Each row is a point on a tangle of strands that fork, close into loops and nearly touch. The rows are in no order.
Two points are linked if the straight distance between their rows is under 42.7. Some points are linked to none.
k_791: [ -4   6  11   2  10 -21  -1 -14   1  11   3   3   9   9  12  -6  -2  -1
  -5   4  -8 -11  -6  -3   8   5 -19  -1   5]
k_501: [ -1  -1   1  10   5  12 -20  22 -14   1   3 -23 -27 -10   3 -10  16 -15
  -5  15   6   5  13 -16  12  12  11   2  -8]
k_698: [ -6 -11   2   2 -12   6 -11  -4   3  -8   2  -9   8  -2 -12   0  -7   6
   6   9  -8   5 -16  -8  -3 -13  20   0  25]
k_685: [  4   6   6   3  -6  -5  23   4   1  23  -7   8  -9   6  -4  -7  10 -17
   6 -12 -17  24  -1  13  -2  -4   3  14  -5]
k_274: [ -2 -13  -2  -7   3   6 -10  -3  -6 -16   0  -9   5  -9   8 -16   8   2
   4  -7  -5 -10   0 -29   6  -7   9  -9  -5]
k_302: [  7 -15  -8 -12 -10   2  -3   7  -2 -16 -10   7   8  -9  -4 -11  -1   5
   9  -9  -9  -4   9 -14   9 -15  17  10  19]
k_76: [ -6  -4  -3  -2  -5   3  -5   2  13 -24  -3   2   9   1  -4 -15  17   6
  23  -3 -10  14  -6 -13   6  -7   6  -2  10]
k_200: [  1  10  -5   9  -8 -10   8   2  -4   2  -6  -1  13  13   2   7 -13  -1
 -21 -15  -3  -3  29   9  -1 -12  -6  -1   9]
k_299: [ -2 -10   3 -10 -10  23  -2 -10  12 -10   0   7   1 -17 -11   0  18   0
  16   4  -5 -23 -13   0   9   2  -1 -19 -10]
k_173: [-13   1  -7  -3  -5  12  11  -9  -2  -2   3  -9  12   8   1   3   7   3
  -9   0  -9   0 -21 -14 -19  -1  -6 -12  -7]
k_390: [  7 -16  -5  -3   0  -7 -10 -13 -11  -7   1  24  15  -2  -9 -11  -5   7
   8  -5   8  -3 -14   6  -1  -7 -19 -16  11]
k_222: [  1   6  -2  -5 -13  18  17 -17  18  -4   1 -10   8   8 -13  17  -2  -4
  -9  -1  -9 -14 -28   4 -13  -4  10 -12  -8]
k_355: [  4 -21   6 -20  -2  -1   2 -14  12 -13   0   2  16   5   4 -11   5  -7
  13 -16  -7 -15 -19 -11   0  -9   4  -6  10]
k_712: [ -1   2  11   5   3 -13 -11 -14   3  -1   5  -1  15  -2   4  -6  -7  14
   6  11   4  -9 -10  -3  10  -1 -19 -16   9]
k_152: [ -3  -3  -6   4  -5  -6   3   5   1  10  -1  -7 -19  -7  -4  15 -16  -1
 -13  -6   0   1  -9 -14  -9   1   3  17   4]
k_450: [  4 -11   3 -27  -4   4   9 -11  22  -1   7   2  12  -7  -2  -9   6 -13
  10 -15   0 -14 -26   0   5   3  -6   0   4]
k_106: [  2   6   5   7  10  -6 -26  18 -24  -1   1  -4  -4 -20  -2  -1  16   4
  -3  23  31 -10 -10  13  10  11  -3 -14   3]
k_271: [ -1  10   3  -6  -9  18  24   8  23   4  -6   0  -1   7  -5   0  15  -9
   6  -9 -14   9  -8   2  -5   5   8  14 -12]
k_706: [  2  -4   2  -9 -10   1  17 -15  17  -3   0  -7  30   7   4   4  -8  -6
  10 -15  -7   2 -22  -4 -13  -7  22 -10   9]
k_518: [  8  -1  10  14  22   0 -10  29 -27  -1  -6 -24 -36  -1  17   3   6  -4
  -9  11  30   4  13   8   3   0   9   9 -19]
k_838: [ -3  16   4  15  -7  -6  -8  -4 -27   5  -7 -15  -2   6  23 -16  -2   9
 -24  11  10  -3  20   6   9  -3   3   9  -6]
k_885: [  3   6   3  14   2  -1  -9   3 -17   0 -11   8  -6  15  -1  -1   6   2
   2  -4 -11   4   5  -8   2   4  -3   5  -8]
k_609: [  0  -4 -20 -23   1  -4 -15  -4   0   9   3  12   1  -8  -7   4  20  25
  21  17  13   2   3   3  15   4   0   0  20]
k_888: [  3   5   4   9  11  -8 -19  18 -13  -3 -14 -10 -36   2  11   2   7  -4
  -1   6  12  -3  19  -7  25   6  11   8 -14]
k_783: [  2  13  -1  -1 -11  22  21   7  17   4  -4   3   5   8  -5   8   9 -10
   8 -11 -11  18 -14  17  -7  -2  23  14  -2]
k_190: [ -9  -7 -10  -7 -11   8  -2  -6   5   9  13   0  -7 -19 -17  -1   3  -4
  -6  12   5   1 -24   4  -1  -1  -7  -3  10]
k_162: [  8   1   7  15   8  -2 -32   8 -25   2   3  -2  -5 -10   2   2   8  12
  -8  14  18  -7  -7  -2  -4   8  -2 -11  -4]
k_484: [-10  -3   5   8  17 -13 -16  -2 -12   2  10   1   2 -12   8  -5  10   2
 -14   3  18 -16  -6   2  18   6 -15  -5  -4]
k_109: [  2  -1   5   7  20  -1 -20  29 -21  -2  -9 -17 -41  -7   3   9  15  -8
  -3  10  25   1   5   3  10   5  17   6 -17]
k_431: [ -2  -3 -16   2 -11   9  -5  21  -5   9  -9  -6 -30 -10 -16   5   3  -2
  -7   2   5  13  26   2   7 -15   8  15   9]
k_591: [  5 -11   0  -5  -2 -13   0  -6  -3 -14 -10  -2  17   1   3 -12  -9   3
  -1 -14  -2  -6   6 -16   4 -13   9   8  24]
k_803: [ -8   9  -7  -9   5   6  14  -7   6  -7   8   3  24  13   2   3   4   3
   3  -9 -13   6 -13  -9 -24   6  -7 -17  -3]
k_941: [  2  -4  -5   9 -12   0   1  10  -3   7 -14  -3 -27  -9  -6   3  -9  -5
 -11   0   3   5  26   2  13 -14  -2  21  -2]
k_867: [  9  21   5  12  -6 -20   8  -4   0  17  -3   0   7   8   2 -11  -9   6
  -3   7  -8   9   6   5  -5   2 -11  15  -9]
k_541: [ 11   8  -2   9   2  -9  16   0  -7   0 -12   1  -1  19  13   3  -6   1
 -17  -1  -7  12  49  25 -10 -12 -18  -7 -18]
k_187: [  0   0   7  -1  -3 -10   2  -2  26 -20   2   7  24   8  -7   8  -3   2
  21   2  -1  17 -12   0  -1  -4   8   4  19]
k_524: [-10   5   6   3  22 -22  -5 -11  -8  12   8  -3  -5  13  16  -6   1   0
 -15   8  -6  -7  10  -5   4  11 -13   6 -11]
k_409: [ 11  16  11  12  -5 -13 -10   0   1   0  -1  12   1 -10   8   3  -1  22
   0  12  12 -19   2   5   1  16  -9   1 -16]
k_207: [ -3  -1  -9  -2 -19  21   4   7  -2  -1  -5 -22 -12 -14 -12  -1  -8  -4
 -14  -2  -6   3  -3 -18  -9  -9  11   5   6]
k_378: [ -3  -5   1   0  12  -8   4   1  -7   8   8   8 -13  14  -1   3  13 -13
   5   1  -7   3   4   1  -6  11 -24   9 -29]
k_810: [  5   2   1  14  -5  -9   8   3  -9   0  -8   0   0  17   3   8  -7  -3
 -26  -7  -3  -3  43  19   3 -15 -16   0 -12]
k_194: [ -4  -1  -6   1 -18  18   7   1   2  -5  -4 -24   7  -4  -8  -9  -2   0
 -13  -2  -7  -3  -6 -19  -7 -13  21  -8   6]
k_634: [-14  -2   5  11  16 -12  -8  -3  -9   6  12   1 -10   1   8   4   2  -9
 -14  13   7 -13   8   3  12  14 -20   2 -15]
k_268: [-15   0 -11  -4  -9   4   1   1   7   1  19   8  -5 -11 -19   7  -3  -4
  -6   3  -1   0 -16   0  -5   8  -5  16  -1]
k_710: [ -3  -3   2  10   3   5 -16  15  -5   7   0   1 -30 -12  -3  14  -5   4
   2   7   8   1  -2  -9  -3   3  -5   9 -15]
k_418: [ -4  -6   7   4  -2  12 -15   4 -11  -1   2 -12  -3  -7  -6   0  -5   2
  -5   8  -3  -5 -10 -12   2   0  14  -2  25]
k_313: [ 15  16   7   4   1 -13  -9  -4 -11  -2  -1  13   7   6  14  -4  -3  21
   0   4   5 -14   7  -4 -11  11 -13  -6 -10]
k_886: [ -2   3   5  -9  -1 -13  13 -15  23   7  15   3  27   4  -2  -4   4 -16
  11 -11   3  12 -30  13  -4   1 -12  -7  18]
k_315: [ -5  11   4   2  12 -12 -15 -16 -20 -10  -1  -5   2  17  32 -10   6  15
 -16  14   8 -22   7   3   4   1   1   5  -3]
k_624: [ -5  -2  -2   5   2   7   9  -2  11   5   7  -7 -16   6   3  12  -6  -4
   3   1 -11   1  -5 -13 -18   5 -14  -6 -22]
k_48: [ 10   8  10  -3   1 -11   7   2   8  23   3   6 -14   0  -7  -4  13 -14
  11  -3 -12  21   4   7   5  12  -8  19 -12]
k_15: [ -1  10  -7   3  -9  -2  29   3   9  17  -9  -6  10  11   9   1 -10 -16
 -13 -22 -16  27   7  10 -13 -11   4  -2   4]
k_883: [ -7  -4  -7  -8   4  -6 -12  10   3   4  11  10  -6 -34 -14  13   0  15
   0  14  19  -5   1   3  10  10   1  -1   2]
k_920: [ 21   3  -3   3   2   3  -5   1  -9   1  -1  22  -6 -11  -7  13 -13   9
   0 -11  25 -14  -5  19  -4  17 -15  -5  -6]
k_77: [  0  -6   3  -2  -5  20   1  -5  11  -6   0   1 -13  -6  -2   9  11  -7
   9  -3 -13 -25 -13 -11  -2  11  -1 -12 -13]
k_316: [ 12  13   8  -5   1  -9  -2   6   5  14   7  16 -18   0 -17   2   8  -5
  12  10   2  14   8  20  -3  11 -15  25 -18]
k_943: [ -3 -23  -8   1   2  17  -8  -8 -12  -7  -1  21   5 -23 -15 -10  -6  -7
   9   4  17 -13   0   7  12   3  -5 -25   2]
k_768: [-18   7  -6   4 -11   4  22   0  13  -6 -14 -18  13   8   9  -9  11 -15
   0 -14  -9   3   1  -6   5 -18   6   4   6]
k_781: [-14   8  -6  -4  17   3   0   3 -16   0   8 -19 -10   7  24 -12  -8  -4
 -30  16 -12   9  29  -6  -4  -8   4 -20  13]
k_400: [ 11   2   4  -2   4 -17 -16   8 -17   3 -15   0 -18 -12   7  -7  14  13
   0  -2  13 -10  -1  -8  18   3  12  -2   2]
k_556: [  7 -21  -2 -18   0   1  -1  -4   5   7   5  20  -6 -16  -8   8  -7  -5
   5 -14   5 -19 -18  11   2   5  -2  -4   8]
k_377: [ -8   8  -8   3 -21  10  12  -3  16   5   4  -6  -3 -10 -13   3  -2   0
   1   7 -16  15 -16  -2  -6 -12  17   2   0]
k_976: [ 20   2   0   0   2  11  11   0  13   3  -2  -5  -6   8   5  12 -24   2
   4 -15 -13   9  12  -9 -18   8  -1  -9  -3]
k_639: [ -1  13   4  19  -9 -14  -5  -4 -15  -7 -13  -8  -1   8  16 -18   4   6
 -13  15  10  -8  21  10  21  -9   2  17   2]
k_493: [ -3 -18  -8 -24  10  -5 -13   1 -11  -4  -1  20  -4 -25  -8  -2  10  11
   4  -2  22 -17  -5  10  18   0   1  -7  13]
k_457: [-12 -23   4  -3   6  13 -26  -3 -12 -14   8   7  10 -15  -6  -5   4  -2
   8   5  10 -19  -5  -2   8   2  -8 -26   3]
k_244: [ -5  -8 -12   6 -15   8   1  14 -12   4  -6 -17 -23 -16  -4   1 -14  -2
 -18  -5   2  12  -1 -13  -8 -10   6  19  12]
k_144: [  8  12  -5 -22 -13  14  17   1  29   2   8   8   6   5  -6   4  17   0
  13 -12  -3  17 -19  17  -4  -4  25  11  15]
k_945: [  2  -3  -5 -13 -14  17  11  -6  14  -9  11  -2   4  -1 -17  12  -8  -2
   2  -8  -7 -15 -21   0 -12   5   7  -2  -9]
k_514: [ -2   9   6   7   1 -11  -1  -3  -5  -3  -9  -3   0   2  13   2 -13   8
 -10  -2   2 -19   9  -5  12   0  12  13   8]
k_158: [ -9 -23  -4 -21   2  -5  -8  -4  -5  -1   4  10   7 -18  -4   6  -2   1
   3  -3  14 -19 -13   8  15  -3   3  -2  19]
k_112: [-13   7 -12  -2 -14  20   7  16  -2  -1  -5 -15 -11  -5 -14 -12  20  -6
  -3  14  -5  17  12  -7  -1 -11  10  18  -1]
k_226: [ 15  11 -15 -12  -8   1  -6  -4   9   5  10  27   4 -13 -22   6  -1  19
  10  16  11   2   1  22  10   7  -9   3   9]
k_352: [-14   5  -2   6 -18  13  11   4   0   7  -8 -17  -2  -3 -13 -11  22 -13
  -2  13 -11  28   1  -3  -3 -15  12  12  -8]
k_338: [ -6   5 -18  10 -19  17  -2  17 -13  -1 -10  -6 -15  -2 -16  -3   5  -5
  -6   5  -1  19  15  -6   4 -15   6   6  10]
k_404: [ 13  15  10  12   0  -6   5   8   1   8 -11  12  13  11   3  -7   9   1
  19  -7 -11  24  -4   8   4  -1   3   3   5]
k_147: [-10  -6 -11  -1 -13   6  16 -15  30 -12  11   4  30  -8 -15  -8  -1 -12
  12   1  12   7 -25  15  -3  -6 -10 -19  11]
k_64: [-10 -32   3 -20  -3  -1 -12  -6   9 -24   8  -3  17 -13  -5  -4  -1  -1
  13  12   4  -9  -9  -4   2 -13   6   3  13]
k_117: [-21   6  -3   3  -2  -2  20  -5  10  -3 -11 -14  24  21  11   0   0 -14
  -2 -15  -7   9   4  -7  -3 -15  15  -6  13]
k_39: [-16   1 -14  -7 -19  21   5  -9  13   3  15  -1  -5 -16 -21   5  10   3
  -5  19   1   3 -23  16   1  -4   0  -7   6]
k_731: [ 10 -21  -6   0  -1   6  -5 -13  -8  -8  -1  26  18  -9 -11 -15 -11  -2
  18   2  14  -3  -3  18   8  -7 -12 -21  13]
k_393: [  2   5  -5   8   1  -5   1  -1  -3  -8  -6  -6  10   6   3   1 -23   1
 -19 -10  -4 -16  27  -5  12 -10   7   2  11]
k_403: [ 22   1  11  -9   3 -14  -3  -5   4 -15   1   8  23   1   9  -4 -15  10
   6  -7   7 -16  -3   0   6   5  -4  11   4]
k_477: [ -4  10  -6  -1   8  10  13   0   3  -6   7   9  15  20   6   8  -1   3
   5 -10 -16  22  -3  -3 -30   5   0  -7  -8]
k_217: [ -9   2  -7   6 -21  10   7   4   8 -11  -3 -10  14  -6 -11  -4  -2   4
  -4   0 -10  16  -8 -11  -1 -21  20   0  15]
k_860: [  1   1 -14 -11   0  -6 -14  -4   7   3  14  18   5 -13 -13   4   8  23
  18  23  15   2   2  19  17   0  -7  -2  21]
k_301: [  0  -6   2  10  -4 -11   7   2   2  16  -6  -8 -29  -8  -9   0 -11  -8
  -1  13  -3  13  21   6   3 -11  -6  24 -11]
k_773: [  9 -23  -4 -21   0   8  -1   5   7   8   9  18 -16 -30  -5  18  -5  -2
   4 -12  17 -14 -13  11   9   9  -1  -5  -5]
k_985: [ -4   5   5   2  17  -5  12  -1   0   2  11   6   4  22   3  -6   8 -11
  -3  -4 -11  14  14  -3 -10  14 -15  12 -20]
k_327: [  0   7   8  14   6 -12 -11  -4 -15  -9  -9   8   7  26   5  -5  13   8
   9   3  -3  -1  -2   2   9  -6  -5   8   6]
k_189: [ -6  10   4   5  -2 -16  15  -6   6  12   1   2   9  15  -6   9 -14  -6
  -5 -10 -12   9 -10   7  -7  -9  12  13  14]
k_764: [  4  15   0  -4  16   1  17   4   2   9   1   8  20  17  16   4  -2  -1
   4 -17 -12  34  -5   0 -22   5   6  -7   5]
k_519: [ -3   5   3   7  -7  -9  -1  -6   3  -3  -3   3   8   9 -11   4 -12   9
   4   1  -9   2 -12   2   2 -13  14   8  23]
k_666: [ 16  19   5  12  -2 -12  18  -1  -2  11 -16   1  -3  19  15   1 -15   9
 -13   4  -7   9  32  12 -19  -1  -9   1 -15]
k_987: [  9  17  13   2  -2 -18   3  -5  14  22   8  10   9  -1  -8  -6   0  -3
  11  -1  -4  13 -15  13   5   7 -12   5   6]
k_601: [-11   8  -8   1  -5   4  10   4  15   0  13   5   4   7 -18  12  -6 -10
   1  -6  -6   9 -14   4 -12   7  -3  21 -10]
k_979: [ -2 -13  -4 -12   1   0 -13   3  -3 -12   2   4   2 -15   0 -10   7   2
   6  -4  -2 -11  -2 -22  16  -2  11   5   8]
k_184: [  9   1   5   9  13 -15 -15  12 -15   1 -15  -4 -27 -10  18   5   6   5
  -7  -3  15 -14   1  -2  13   8   7  -2 -22]
k_917: [ -4   0  -2  12  -6  -5  27  -5  -2  20 -11  -5   1   7   2  -5  -3 -18
  -6 -12 -17  26   6  14  -7 -13   3   4  -8]
k_630: [  2   7  -1   3  -3   9   4   4  20 -11   3   7  23  -2  -3  -1   5   4
  25  -2 -11  22 -13  -3   1  -4   9  -2   8]
k_529: [ -2   2   8   9  -1 -14 -14 -13   0 -10   2   2  19  -6  13 -10   2  12
   0  15  21 -18  -8  11   5   7 -22 -10   4]
k_452: [  0   1   1   0  -5  13   4   5  15   8   9   3 -20  -4 -10  10   2 -11
  16  -2  -3   6 -11   1  -9   9 -16   4 -22]
k_5: [-13 -10 -18 -19  -3   8  -6   5  11  -2  18  15  -1 -25 -16  12   1  12
   7  11  14  -8  -3   2  10  10   4   3   5]
k_26: [  8  -6  10  13  -1  10 -21   9 -20 -10  -7 -14  -2  -4   1  -7   1   6
  -2   7   1  -8  10 -12  13  -5  18  -5  24]
k_612: [ -5  -6  11  12   2   0 -12   2 -11   8  -6 -11 -22   6 -12  -8  13 -17
   2  20  -6   9  21   0   6   1   8  15 -18]
k_622: [  4 -15 -15 -32   4  -3 -19   5  -9   3   0  21   1 -22  -6   3  21  19
  18   9  18  -3   0   5   9  -3   5  -9   6]
k_964: [ -7   2   6  10   5 -11 -10   4  -6 -12  -3   0   8   9   4 -16  15   3
  14   3  -4  10  -7 -12   8  -9  -4   1   8]
k_861: [  3 -10   1   9   3   5 -12  -3  -6   5   5   3  -7   0  -2  22 -15  10
  -5   2  -2  -3  -6 -11 -14   8  -5 -10  -3]
k_935: [  7  22  11  -3   8 -14  15  -8   3  11  -3  -2   3  22  17   7 -14   8
 -11  10  -6   1  16  14 -26  13  -9   9 -12]
k_760: [  0   8   3 -14  18  -2  17  -5  14   3   6   0  30  20  21   2   4  -9
   5 -16   3  25 -10   1 -20   3   2 -10  12]
k_946: [ -5 -14 -25 -25  -7  20   4  -3  12   3  18  13  -9 -19 -16  22  -2   6
   4   5  10 -15  -6  12   3   3   9   3   4]
k_296: [ -6  -9   3   2   3  21  -9   2  -2  -3   3 -13 -21  -3   3   9   5  -5
  -5   0  -5 -14  -1 -20  -1   8   5 -10 -13]
k_919: [ 22   8  15 -12   2  -9  -2  -3   0  -8   2  18  17  -4   2   2  -5  15
   0  -9  20 -26 -10  12   0  15   0  12   3]
k_474: [  9  20   7   4  -3 -10  -6   8   5   7   1   7 -14 -10  -1   9  -4  12
   1  12   9 -10   4  10   5  17  -8  19 -14]
k_512: [ -4  -4   0   4   7  -1  -2  -7  -3  -5   0  -5  12  16  13  -6  -4   9
  -4   0 -12   3   8 -20  -1  -8   7 -16  12]
k_732: [ 16   3  11   6   5   1   7   4   2   5   0   2 -12  13  -2  10 -10  -4
   8  -5  -2  18   9   6 -19   7 -19  22 -22]
k_129: [  0  13   9  12  -8 -16   0  -1  -6   0 -13  -3   3  11  -2 -16   7  -4
  -8  10  -5  -3  28  11  25 -14   6  22  -3]
k_664: [ -4  -5  -2  15  -6  17 -10  20 -14   4 -10 -26 -27  -7   0 -14   5 -19
  -6  10   2  13  20 -16  -1  -2   2  -3 -10]
k_205: [  1  -7   2  17   5  11 -12  13 -15   8  -9 -25 -26   6   7   0  -6 -10
 -14  11   1   9  30  -3  -3  -6  -6  -5  -7]
k_903: [ -8 -30   6 -17   8 -12 -16  -4  -2 -12   6  -4  16  -9  -1  -2 -11  -1
   0   4  12 -21 -10  -4   4  -9  10   3  18]
k_815: [-16   5   3   7  -5  14  15  -7   1  -5  -8 -17  -1  12  10  -5  11  -2
  -9   2 -20  -3  -8 -13  -8  -6   3 -12 -11]
k_32: [  0   8  12  -6  10   5  13   8  13  -1   6  -4  10  22   8  -6  10 -16
   9 -17 -13   3   3   0   8  14   0  10  -1]
k_949: [  2 -12   2   6  -2  21 -14   8  -3   5  -7 -21 -30 -17   4   6   6  -6
  -2   2   3  -8  -6 -17  -1   3  12 -14  -6]
k_973: [ -8   1  -8  13  11   6   0   2 -16   8   0 -20 -17  13  15   1 -12   2
 -21  14  -9   7  32  -3  -9  -3  -3 -11  -5]
k_454: [  1  21   6   0  18 -18   7  -8  -3   1   0  11  20  23  21  -3  -1  10
   1   3 -10  11   7   4 -17   3  -7 -11   7]
k_203: [ -5 -16   4  10  -2   1   1   0  -7  10 -11 -11 -39  -4 -15   3   3 -16
   8  16  -2  17  25   6   0 -12   4  18 -12]
k_621: [ -1  -8   0 -11   5 -12  -8   2 -13  -8  -9  18   4 -25  -2  -3   9  16
   5   9  33 -22   0  20  25   4  -2 -11   5]
k_462: [ -4   7  14  14   3 -15  13  -4  -3   3 -12  -2  11  22   4  -9   0  -7
  -4  -3  -9   9  31  14  11  -5   3  19  -5]
k_75: [ 14  -3   5  13   5   4  -1   6   5   7  -7  -2 -29   7   6  11 -10  -2
  16  -8  -1  12  10  -3 -11  -2 -16  14 -17]
k_424: [  4  -7   2   2  15  -8 -15 -10 -12  -8  -2  -5   8   6  18  -7 -12  15
  -9   1  -4 -14  19 -18   4  -1   8 -16   1]
k_763: [ -8   0  -5  16  -1   7   9   1  -6   3 -11  -7  -4  20   7   1   2 -12
 -11 -10 -19   5  27  -3   1  -5  -4 -13  -9]
k_513: [ -9 -15 -15  -8  -7   6  13 -21   6  -4  15   4  24  -9 -11 -14 -11  -7
   2  -2  11   0 -21   3  -6  -8 -15 -24  10]
k_659: [-12  -2 -18 -11 -17  10   9 -14  25  -3  15   6  14 -19 -24  -6  -4  -2
   7  12   2   4 -21  17   3 -10  -1 -14  12]
k_819: [  2  10  10  -5  19  -3  10   1   5   1  11   3  15  24   7  -8   8 -11
   7  -5  -8   9   5   1  -4  20 -13   0  -4]
k_587: [ -3  -9  -5  -4  -4  -2  -4 -13   3  -3  13  12  22  -1 -15  -2  -4  -1
   6  -5  -1  -1 -20   1 -12  -5 -12 -17   8]
k_580: [ -2   8  -3  -7  -3  11  18   4  12  -3  -2   4   2  13  -1   0   1 -11
   5 -19 -16   0   2  -8   1   7  10  14   4]
k_344: [ -8  -1   5   9   7 -12   0   1  -8   2   4  -7 -10  -1   5  11 -17   7
 -17   0   6 -11   3 -13   1   6   5  17  -3]
k_445: [ 18   2  -5   5   9  -6  -1  -1 -10   7   0  18 -10   1   1  17 -15  12
  -9  -6  19  -7  -8  11 -18  15 -30  -2 -12]
k_276: [  1   4  -7   2  -2 -11  14  -6   0  16   0  -3  -6  11  -1   8 -19 -11
 -12  -8 -12   3   1  -2 -11  -2  -1  14   0]
k_982: [-17   7   7  16   6 -11  18   3   2  -5  -3  -8  14  17   6  -9   2 -13
   6  -2 -16  16  11   3   9  -9   4  15  -1]
k_342: [ 13  -1   3 -30 -11  13  19  -5  28  -3   0  -3  13  -5  -4  -5  11  -8
  14 -12  -9  -8 -21   1  -1   3   6   5   8]
k_736: [ -1 -12 -11 -15 -10  22  -2  -3  15 -14   8  12  -8 -14 -22  21   1   4
   8  -2   0 -16 -15   2  -9   7   6   3  -7]
k_98: [  5   5   5  -4   4  -5 -11   0   6  -5   4  17   3  -3 -10   0   4   6
  17   2   1  -7  -7   6  11  12  -7   2   9]
k_562: [-19   0  -5   8   3  19  19  -4  -2   2 -12 -11  -1  23  16  -6  11 -12
  -9  -7 -22  -2  14  -1   1  -7   4 -14  -8]
k_49: [  5   5  -8   7 -12  -2  21  -1  11  11 -10  -6  20   1   4  -4 -14  -7
  -7 -24 -17  17   6  -3  -6 -15   6 -15   9]
k_425: [  5   0   3  15  10  -4  -8   7 -10  10 -15  -5 -34   0  12   8 -10   0
   2  -1  11   4   9  -9  -6  -2  -9   5 -20]
k_550: [ 18  12   6   5   2  -5  -6   5   3   1   4  17 -11   3 -13   9  -6   2
  10   5   5   5   4  13 -10  16 -16  22 -17]
k_321: [  8  -5   0   7  18  -8  -7   8 -18   3 -10 -10 -27  -2  23   2  -2   4
 -13  -9  13  -3   5 -15   0   5  -3  -8 -16]
k_665: [ 14  17   2  -2  13 -12   7  -5   2  13   6   9  -2  11  10  11 -14   9
 -13   4   7  -4   0  12 -24  16 -24   2 -12]
k_197: [ -9  -1  -3  -9 -11  11  14 -21  22  -9   2  -4  22   6 -12  11   7  -5
   0  -2  -2 -10 -39  10 -10 -13   9 -15   4]
k_90: [ -1   9  13  11  10 -10  14   1   4  10  -9   3  22  18  16  -8   8 -10
  11  -8 -11  24   4   8   5 -10   0   9   9]
k_479: [ -6   7   0  -2  10  -4 -21  19 -17   6   4  -6 -21 -13  -7   2  19   6
  -1  24  23  -2   0   8  12   9   3   2  -7]
k_564: [-10   2   1   8  12   5 -23  22 -19  -2  14 -14 -19 -14   5  -2  14  -7
  -1  13  19   4  -1 -11   5  13   2   1  -7]
k_169: [-18   2  -4   2  12  -7  15  -8   9  -7  -1 -10  19  23  16  -4  -5  -5
   3 -10 -15   3  11 -16 -10  -5  10 -14  13]
k_43: [  4   4  -3  -3  -8  -3  14  -8  15   2  -5  -3  20   2   1  -4 -11  -4
   3 -19 -16   8  -9 -11 -10  -8  13 -16  10]
k_74: [  5  10   7  -6   0  -3  12   2  20   8  12   4  15   5  -6   1   2  -8
  11 -10  -5  18 -20  16  -5   7   0   6  15]
k_719: [  6   7  -4  13   3   5   2   3  -8   0  -7   3 -11  19   7  -1  -9  -1
  -4  -8  -9   4  22 -12  -2   2  -3  -2 -11]
k_908: [ 10  -6  10   8   7  -1 -22   0 -22  -7  -3 -10   3  -1  16  -9  -3   9
 -10   7   1 -11   7 -14  13  -4  11 -12  11]
k_336: [  4  -6   0   3   5  10  -1  -6  13   1  12   3  -2   2  -1  18 -10   4
   0  -4  -9  -4  -9 -10 -18  16 -11 -20  -8]
k_36: [ 21   7   4 -12  -1   3  -6   4   2  -6   4  25   3  -8 -11   9  -8   9
   4 -13  19 -17  -3  24   0  21 -12  10   3]
k_934: [ 13  -8   8  -5  11 -23  -7  -9   3 -25   0  -1  29  13   7  -9 -13  11
  10   0   5  -9   2  -4   1   1  -2   2   8]
k_261: [ -7   2   8   1   4 -16  -9   0 -12  -3  -2   8   1 -24   8  -4   9  15
  -7   5  30 -27  -9  15  22   6  -9  -1   0]
k_134: [  6  10  -3   6  -9  -9  -2  10   2   2 -11   4 -13  -2  -6  -9  -3  -4
 -10  -2  -4  -4  33   5  27  -9  -2  12   0]
k_569: [  4 -22   0 -19  -5  -4   6  -9   3 -17  -7  -7  19  11   7 -11 -12  -6
   8 -14 -11 -11  -7 -16  -7 -15  11  -5  14]
k_295: [  1  15  -3   6   4  -8  -8  -7 -27  -3  -8  -8  -9  14  31  -8  -6  15
 -28  11   3 -11  22  -4   2   0   1  -4  -3]
k_769: [-21   3   0   9 -17  13  16   1   9   6  -1 -10  -5  -1  -9   1   8 -11
   2   7 -21  22  -3   3  -1 -11  11  12 -18]
k_12: [ -5 -16  -2 -17   4   7  -8  -8  -7  -6   9  -7  11  -9  11 -13  -2   3
  -5  -3 -11  -7   0 -31 -11   0   4 -23  -5]
k_317: [  5 -13   6   5   8   0 -29  -2 -21  -7   4   9   6  -8  -3   0  10  14
  -1   4  10 -12  -6  -5   6   4  -5 -20   1]
k_422: [ 15  -1   0  -7   0   9   5  -7  14   1  10   4  10   8  -1  15 -23   4
   3  -9 -14   0   0  -9 -27  13   0 -15  -6]
k_786: [ -1 -20   9  -1  15  -3 -17  12 -19   0   6  -6 -11 -24  12   8   1   8
 -13  -5  14 -11 -10  -9   4  11   2 -17 -13]
k_392: [  9   7   2 -27  -9   6  11   0  20   4   5   2   6   3  -9  -2   6  -7
   8 -20  -7   8 -24   8  -2   2  13  13  20]
k_588: [ -8 -20   4 -10  -2  22 -13  -8  -4 -10   2   0   6 -11  -7  -5  17  -3
   7  -1   2 -21 -15  -6   6   1  -1 -22   1]
k_14: [  3  -2  -8   1   1  -4 -14  13  -4  -4   7   7 -17 -25 -10  15  -5   9
   0   9  16  -2  -8  -3   0   8  -6   2  -8]

How many points has the smallest loop of links through each point below? Write - if it is on no loop.
k_276 -> 9
k_666 -> -
k_162 -> -

A fork is a point with three links, a tip a point with one. Leave the first point through the second and follow the links. Name the first fork or tip that comes.
k_316, k_48 -> k_706
k_706, k_43 -> k_550
k_344, k_514 -> k_934
k_719, k_763 -> k_760
k_760, k_764 -> k_187
k_698, k_418 -> k_768
k_601, k_268 -> k_457
k_934, k_403 -> k_152

A tip is a point with one link. Name the tips that can be reached along the links from each point below, in the order of the rows.
k_639 -> k_315, k_768, k_404, k_612, k_934
k_49 -> k_706, k_518, k_313, k_400, k_197
k_484 -> k_226, k_64, k_773, k_529
k_664 -> k_781, k_601, k_949
k_783 -> k_378, k_886, k_987, k_12
k_562 -> k_187, k_760
k_624 -> k_976, k_452, k_861
